A landscape with many valleys, sampled at points; each row gives a point and its height.
A ball rolls from a point to the lowest of its 6 nearest points, and stops where none of them is lower. Distance is the straight distance between rows; heights are no part of it.
ledam: -29  28  -1  18   5  21 -16  -3 -20 -15  -8   0 -20 -35 -13  -7 -18  -5  -7   4   9  12   3 -17   6  height 2.71
Lerab:  25  -9  -8 -19   3  15   4  22   8  -3  -1 -49  -4  33   3  14  -7  18  26  12 -12  10  -9  13  17  height 4.85
sela:  20  -4   0 -23  18   7  25  12   8   1  -5  -3  -6  10   7   2  -2   1 -14  -2  -2  -3   1   3  10  height 2.93
lokuf:   9 -10  -2   1  -2 -34   9 -18  11   4  17  25  29  17  -2 -12  12  -8   3  -6  -4 -11   4   2 -16  height 2.08
keni:  15  -9  -2   3   0 -37   4 -11  19  10   0  10  14  16   0  18  27   1  15   7   5 -10 -23   4   0  height 1.22
gere:  16 -24  12 -21  -8  -3  30  20  25  20  -2 -16 -13   9   3  21   7 -11 -25 -12 -11  -7  15  37  18  height 4.56
tugef: -11   4 -19  10  -1   7 -19 -10   2 -16  20  10  15  -2  21 -20  -5   6 -12  16  -7  27 -17 -13   5  height 2.20
mib:  13  -9   3  12   0 -18 -12   2   7  -1   7  -2  -3  11  15  -8  12   9  -3  13  -8   6 -29  -9  23  height 0.86
disa: -16  19  -2  -1   7  15   9   0 -21   2  -9  -3  -6 -17  -1 -23 -16 -13 -14 -14   9   7  24  -3 -32  height 5.30
fedob:  24 -12  18 -13  -8 -20  21   0  13  23  -9  -8  12   1 -10  25  20 -16  -2 -17   5 -20  24  25  -6  height 4.79
Sada:   9   3  17 -12   7  26   5   9  11   2 -13 -27 -10   5  -8  16   0  21  17 -22  13 -15   5  20  -3  height 4.32
mudod: -14   9  -3   6  -5  13 -28   0  -6  -7  14   6  -9 -20   1 -13 -14  11  -9   5  -4  25 -13 -28  24  height 2.18
Veral:   0  -2  20   7  -1   4  23  -1   1  17 -24  -7 -23 -11  -4  10  -1   2  -6 -25   3 -23  26  13 -13  height 5.20
Bufe:  14  -5   3  -8   8 -20   0  -3   4   4   2  12  13  13   2 -14   7  11   4   4   3   0   5   6   4  height 3.74
Gabi:  -2   2 -14   1  -7  -6   1  -6  -7  -1  22  32  16   3   7 -22 -10 -22 -20   1  -2  -2  13 -13  -8  height 2.03
muzo:  10  -4   4  -9 -13 -41   9  -9  -3  15   0  26  21  12 -15  16  18  -3  -2   7   3 -18  13  10 -20  height 3.59
Pako:  -8   4  -9  -8   5  14 -24  14 -25  -1  10  -3   0 -11  -9 -23 -28 -10 -29   8 -14  36 -20 -21   4  height 2.82
rine:  21  -6  12 -16   0  11  13  13  16  12  -8 -18 -15   7   1  17   6   5   2  -7  -1 -11   3  26   5  height 3.69
nifof:  28  -6  -1 -33   4  22   7  23   6  -3 -11 -37  -9  19  -9   9 -16  15  14 -14   1   7   4  20  -6  height 5.47
gez: -15 -21  -5  16 -33 -20  13  -7  -7   3  22  31   3   1  -2   1   9 -18 -21  17 -21 -16  16  -5 -12  height 1.27
dul:  -5   8  -9 -19   3  56  10  24   7   6 -22 -31 -16   1  -6  16 -29  17   2  -7 -15  32   1   8  -1  height 3.08
navu:  -3  16  14  -2  -1  22   8   5   4  11 -17 -21 -20 -12  -9  10  -7  -4   2 -32   9   2  20  19 -25  height 5.00
dag:  -7  -5  16  14   1   3  -8  -4   4 -11  -4   8 -26  -3  18  -7  -3   1 -17  12 -10 -11 -10 -15  28  height 1.14
lumon:  30 -12  -7 -25  10   2  14  20   3   8  -1 -15  11  28   4  -5 -13   3  10  -1  -5   7  -8  20  11  height 3.71
zeva:  24  -7   2 -22  23 -19  -3   6  14  -2 -11  -9  18  19 -22  11   6  24  31  -1  25   0  -7  12  -1  height 1.01
Dopu:  -7  -9   8  19 -17 -22   2 -18   6  -1  15  23   9   5   2  10  19  -2   6   3  -7 -14 -14  -7  -1  height 0.43
gazak:   4 -13  15   9 -13  -9  27  -2  -2   8   0  15 -11   2   7   3  14 -23 -26  -1 -21 -29  15   2   2  height 2.22
gero: -11  18  -7  -3  -3  23  -7  19 -30  -7   7  12 -27 -15  -6 -21 -28 -23 -34  -4  -2  28   3 -11   0  height 3.42
feg: -12 -14 -12  11 -25 -25  -1 -23   4  -1  42  27   8  12  24  13  20 -19 -15  21 -22  -9  -2 -10   6  height 0.82
Fotad:  -7 -12   2  13 -27 -12  12  -6 -26   3  20  25   8   5   1  -7  -3 -24 -13  11 -11 -29  18 -18 -26  height 2.41
zazu: -19  18 -21   4   4  15 -35  -1  -5  -7  10  -5   6 -15  -4 -17 -21   0  -6   8 -11  35 -15 -24   5  height 2.77
vutab:  20 -13  18  -1  -7 -27  13   3  15  24  -6  -6 -10   5  -9  34  28  10  -3 -21  13 -30   7  20  -1  height 3.15
keze:   7 -10   3  -2  -8  11  21  11  -2   6  -4   2 -16   3  -5  -3 -10 -13 -22  -9  -7  -5  16  10   6  height 3.36
gupe:  20  -2   0 -14  11   7  -2  17   0  -6  -9 -21   2  12  -1  -1   1  16  21   1   0   0  -8  12  10  height 4.51
Dono: -15   8 -27   0   1 -27 -24 -15   8  -7  28  17  38   7  19  -9  12   7  16   2  12  11 -11   0  -6  height 2.63
suna: -10  -5  -4   9 -18 -12   0  -4   0  -2  19  29   8   8  11  -2  14  -1  -2   2  -5  -4  -9 -14   7  height 0.70
bunep:  -5   6 -26  -5   5  22 -27  16 -10  -3 -10 -32  -2 -11 -22 -12 -29   8   6  21  -7  30 -11 -22  22  height 2.79
kodes:   2  -4 -17 -12  14 -12  -7  -4   5  -4  -1   8  39   5  -1 -12  18  12  26  -3  23   9  -6   4 -11  height 0.72
Gakir:   1  -8 -17   8  -1 -10 -16 -16  10  -8  13  13  28   6  13  -7  14  17  25   9  13   0 -12  -9  13  height 2.04
luzed:  -5  -5  12  18 -12  -7   4 -11  -6  -2  -6  18 -13  -9   7   1   0 -12 -13  14  -6 -25   5  -3  -3  height 1.53
rimi:  -1  -7  20  13 -11 -35   0 -10  13  -3  13  -1   0  16  13  18  31  -3  -2   9 -10 -17 -25   2  12  height 0.67
pili: -14  -2   3  10 -17  11  20   6 -27  -3   7  31 -22  -7  -6 -13 -18 -17 -27   6 -20  -6   9  -9  12  height 1.48
gan:  -8  11  -9  -4  16  34 -25   8   6 -16 -17 -46  -2 -18 -15  -1 -16  13  19  12   4  18  -5 -13   7  height 3.97
Vipon: -23  12  -2   2   4  18  -9  -1 -11 -11  -2  20 -14 -13   7 -11 -18  -3 -18   7 -13  11  -5 -26  16  height 1.79
tozez:   7 -13  21 -13 -18 -43  16  -7  15  27  -1   4  19  11  -9  26  27 -21 -21  10  -4 -25  -1  15   2  height 2.29
Duf:  13  -8 -14   2   9  16 -27  -3   3  -7   2 -21   7   0   6 -19 -14  19  11  29  -6  26 -22 -17  17  height 2.06
zab:   4  -4 -12  -7  19  -2 -15   9   2 -10   2  -6  21   6   1 -19   3   7  17   1  11  11  -4  -2  -8  height 4.90
Ligi:  32   2  18 -12  13 -35  -3 -10  10   3 -15   1  18  18 -23  27  26  25  37  -1  21  -6  -9  19   2  height 0.71
bebot: -10   3 -21  16  -3 -10 -21 -15  -3 -14  13  25  13  -5  14 -23  12   3   3  14   0   8  -8 -17 -10  height 1.59
nobof:   8  -8  -5  -7  11  -9  -4   2  -7 -13   5   1  14   9   5 -22  -2 -23 -13   0  -1   9  -8  -3   2  height 0.40
Roz: -10   7   0   5   9  12  -6  -3  -3  -2  -6  -3  -5 -11   4 -15   3   3   2   5   0  -2  -4  -6   2  height 2.76
Vud:   8  -1 -24   4   8 -10 -18  -8  15 -11   8 -13  23  11  12  -1  10  22  36  13  16   8 -25  -9  12  height 0.59
soz:  5 -4 14 -3  9 -1 10  1  9  4 -7 -8 -6 -1  0 15  4  7 18 -4 13 -9  3  2 -3  height 2.87
les:  29 -16  -5 -14   6 -16   5   9  13   2  14  -2   6  29  15  -5   8   0 -12   9  -9   6 -16  13  21  height 1.38
zet:   8 -15  14  -7   0   1  30   2  16  13 -14 -13 -21   3  -3  40   9   1  -5 -20  -4 -20  20  23  -7  height 4.50
govi:   8   6  -9 -24  16  26  -7  26  -5   5 -14 -19  -4 -10  -7 -15 -33  -8 -13  -2 -10  22  11  -4   7  height 4.11
Mus: -13   8   5   2  -4  12   4 -17 -13  -8  -7   8  -4 -13  -3  -7   5 -12   5  -9   9 -13  11  -2 -26  height 4.23
gabem: -21  14  17   5  -2  16  -2 -16 -10   4 -13   4 -14 -19  -1   3   4  10   7 -16   3 -19   9  -2 -14  height 3.43
biko:  -3  -2  -2  24 -16 -13  -9 -18  12  -7  28  24  -6   1  19  -6   9   0  -9  19 -19   4 -26 -18  14  height 0.68
pup: -17  14   2   4  15  32   4   6   2   6 -15 -21 -26 -15   3  19 -20   8   1  -6 -12  10   5   6   7  height 1.44
pomur:  -3  -1   2 -12  -1  26  24  15   0   7 -14 -11 -25  -1  -1   4 -19   0 -18 -34  -7   3  14  26   2  height 4.46
bib: -21  12  16   6   5  11   5  -3 -18  -6  -7   8 -26 -11  -3   1 -11 -10 -19  -8  -2  -8  14  -4  -7  height 3.68
dekol: -14  -2   5  18  -2 -23   2 -11  14  -2   7  22  21  -5   8   2  21  13  26  11  12 -23   1  -3 -12  height 1.09
repi: -15   1   9  18 -16  12   3 -17 -19  -8   1  10 -12  -8   2  -5   9   2  -1   3   5 -14   8 -11 -23  height 2.60
fur:  12   1  -7   8   1   2  -5   3  11  -7   5 -10   5   4   0 -13   7  13  19  18   6   4 -15 -13  12  height 1.37
gul:  16   4   5 -11  22  11   3   2  -1  -1 -19 -31   3   0 -10   6  -2  19  27 -17  14  -1  11  17  -8  height 5.25
mabu:  -2  16  10  11  10  32  16   3   8   9 -25 -11 -23 -26   0  26  -4  19   9 -32  11  -9  15  25 -16  height 3.54
Tep:  -2   4  -3  -6  15  20 -14   6   2  -7 -12 -39   0  -9 -14   5 -11  18  41  -3  28   3  11   5 -13  height 4.99
zigak: -12  -2  -2   9 -11  10   0  -5 -28   2  -2  16 -12 -11  -1 -19 -12 -19 -26  -2  -5  -1  16  -5 -11  height 3.72
dosep: -21   4   0  11  -6  -3 -14  -7  -1 -13   1  15   6 -17   8 -17  -1   4   9   1  17  -2   3 -26  -1  height 2.52
Bepe:   3   2  -9 -15  10  27 -15  10  -7  -3  -8 -22   2   5  -9  -6 -11   0  16  -9  -2   9   1  -7  -2  height 5.22
Gebe:  21 -14  19  -6   4 -42   3  -1  17   3   4 -16  -4  22  -1  35  22   6  13   1  12 -10 -24  10  20  height 1.36
bab:  36 -16   6 -16  -5 -28  17   6  16  15   2  10  16  33  -5  12  12 -12  -9   0  -1  -8  -8  28   5  height 2.54
noz: -24  35   6   5  -2  20   4  -1  -3 -12 -22  -1 -21 -15  -6   8 -17   1  -2   3  -9  23  -9 -12  38  height 2.40
vopu: -15  -7  -3  18 -18 -11  -3  -6 -11 -12  19  30 -15   3  11 -14  -7 -13 -21  15 -22   0  -8 -13   9  height 0.87
Zom: -22  23   4  24 -16  16  -8 -13 -25 -12  -7  26 -22 -40  -4   6  -7 -13  -8   6  -7   2  -7 -19  -4  height 3.27
veli:   7  -2  14 -10  13   5  16  -6 -12  22 -11  -4  10  10 -14  -3   2 -14   1 -18  14 -20  29  12 -30  height 6.79
Ril:  -6  10  12   8  12   6  -6  -1  -4  -5 -18 -10  -3 -11 -14   2   3   6  20 -15  26 -10  19   8  -8  height 4.01
veboz: -19  22  -5   3   9  23 -23   3 -24 -11 -11 -10  -3 -24 -24 -23 -17 -14 -10  -3   4  26   2  -7 -10  height 4.17
kat:  13 -11   6   5 -25 -35  10 -12   7  18  13  15  26  19   4  15  19 -11 -16  16  -8 -20  -2   7   2  height 1.30
depa:  -2   4 -27  16  -6 -14 -23  -8  16  -7  24 -10  14   4  28 -14   3  16  17  17  -2  35 -30 -16  25  height 2.51
Zar: -17   2 -21  12   8   7 -34   7 -11   0  12 -14   7  -7  -6 -28  -8  -8   5  -3   6  16  -1 -11  -9  height 4.18
zape:   3  11  -9  -6  22  28  -9  26 -15  -6 -16 -30  -2  -8 -14  -5 -17  -3  -4  -9  11  22   9   4 -23  height 5.49
bukod:  11  -3  -9 -12   7 -21   5  -8   3   1   8  25  38  19  -7  -6   6  -1   5   2  13  -5   3   6 -18  height 4.05
mipas:  10  -4  17  -9   1 -42  10 -15   6   4  -6  11  10   6  -2  16  27  -2  14  -1  19 -24  -4   9  -6  height 2.86
nugi: -19  -1  -8   5  -3 -12  10 -13 -20 -15  21  20  18 -11  -7 -15  -5 -12   3   0  -1   0  18 -14 -34  height 3.57
pefo:   3   1  -2  -4   1  40  23  15  12  16 -19 -12 -29  -6   4  30 -20   5 -11 -14 -20  15  10  23  10  height 2.72
Gofu: -15   7   3  11   2  27   4  14   0  -1 -20 -15 -39 -13   4  15 -19   8  -8 -16  -8   2   2   0  19  height 2.30
lukig:  -1  -8 -13   8 -26 -33  12 -13   8   1  33  38  26  17  12   0  16  -8  -6  15  -8 -20  -2  -2  -3  height 0.81
suz:  13  -5  10  -5   6 -14  11   9  15   0  -3  -9  -9   2  19  13  10   2 -10   7 -10 -11  -6   6  20  height 1.55
teger: -28  14  -1  12   9  20 -22  -7 -16  -2   4  10   3 -29  -3 -19  -1 -13  -2  -7  12  19   3 -16 -23  height 3.62

Call two points neighbours if one is among the 6 nearest of the other. Go from one point of each pair to the other, from neighbour to neighbour, staying as low as possible. Name the highest point that can't be avoided.
Dopu and Ligi -> keni
nobof and pup -> noz
Vud and Ligi -> zeva

Where does a ball stop that starts at each point below?
repi -> Dopu
zazu -> Dopu
ledam -> Dopu
lumon -> Dopu
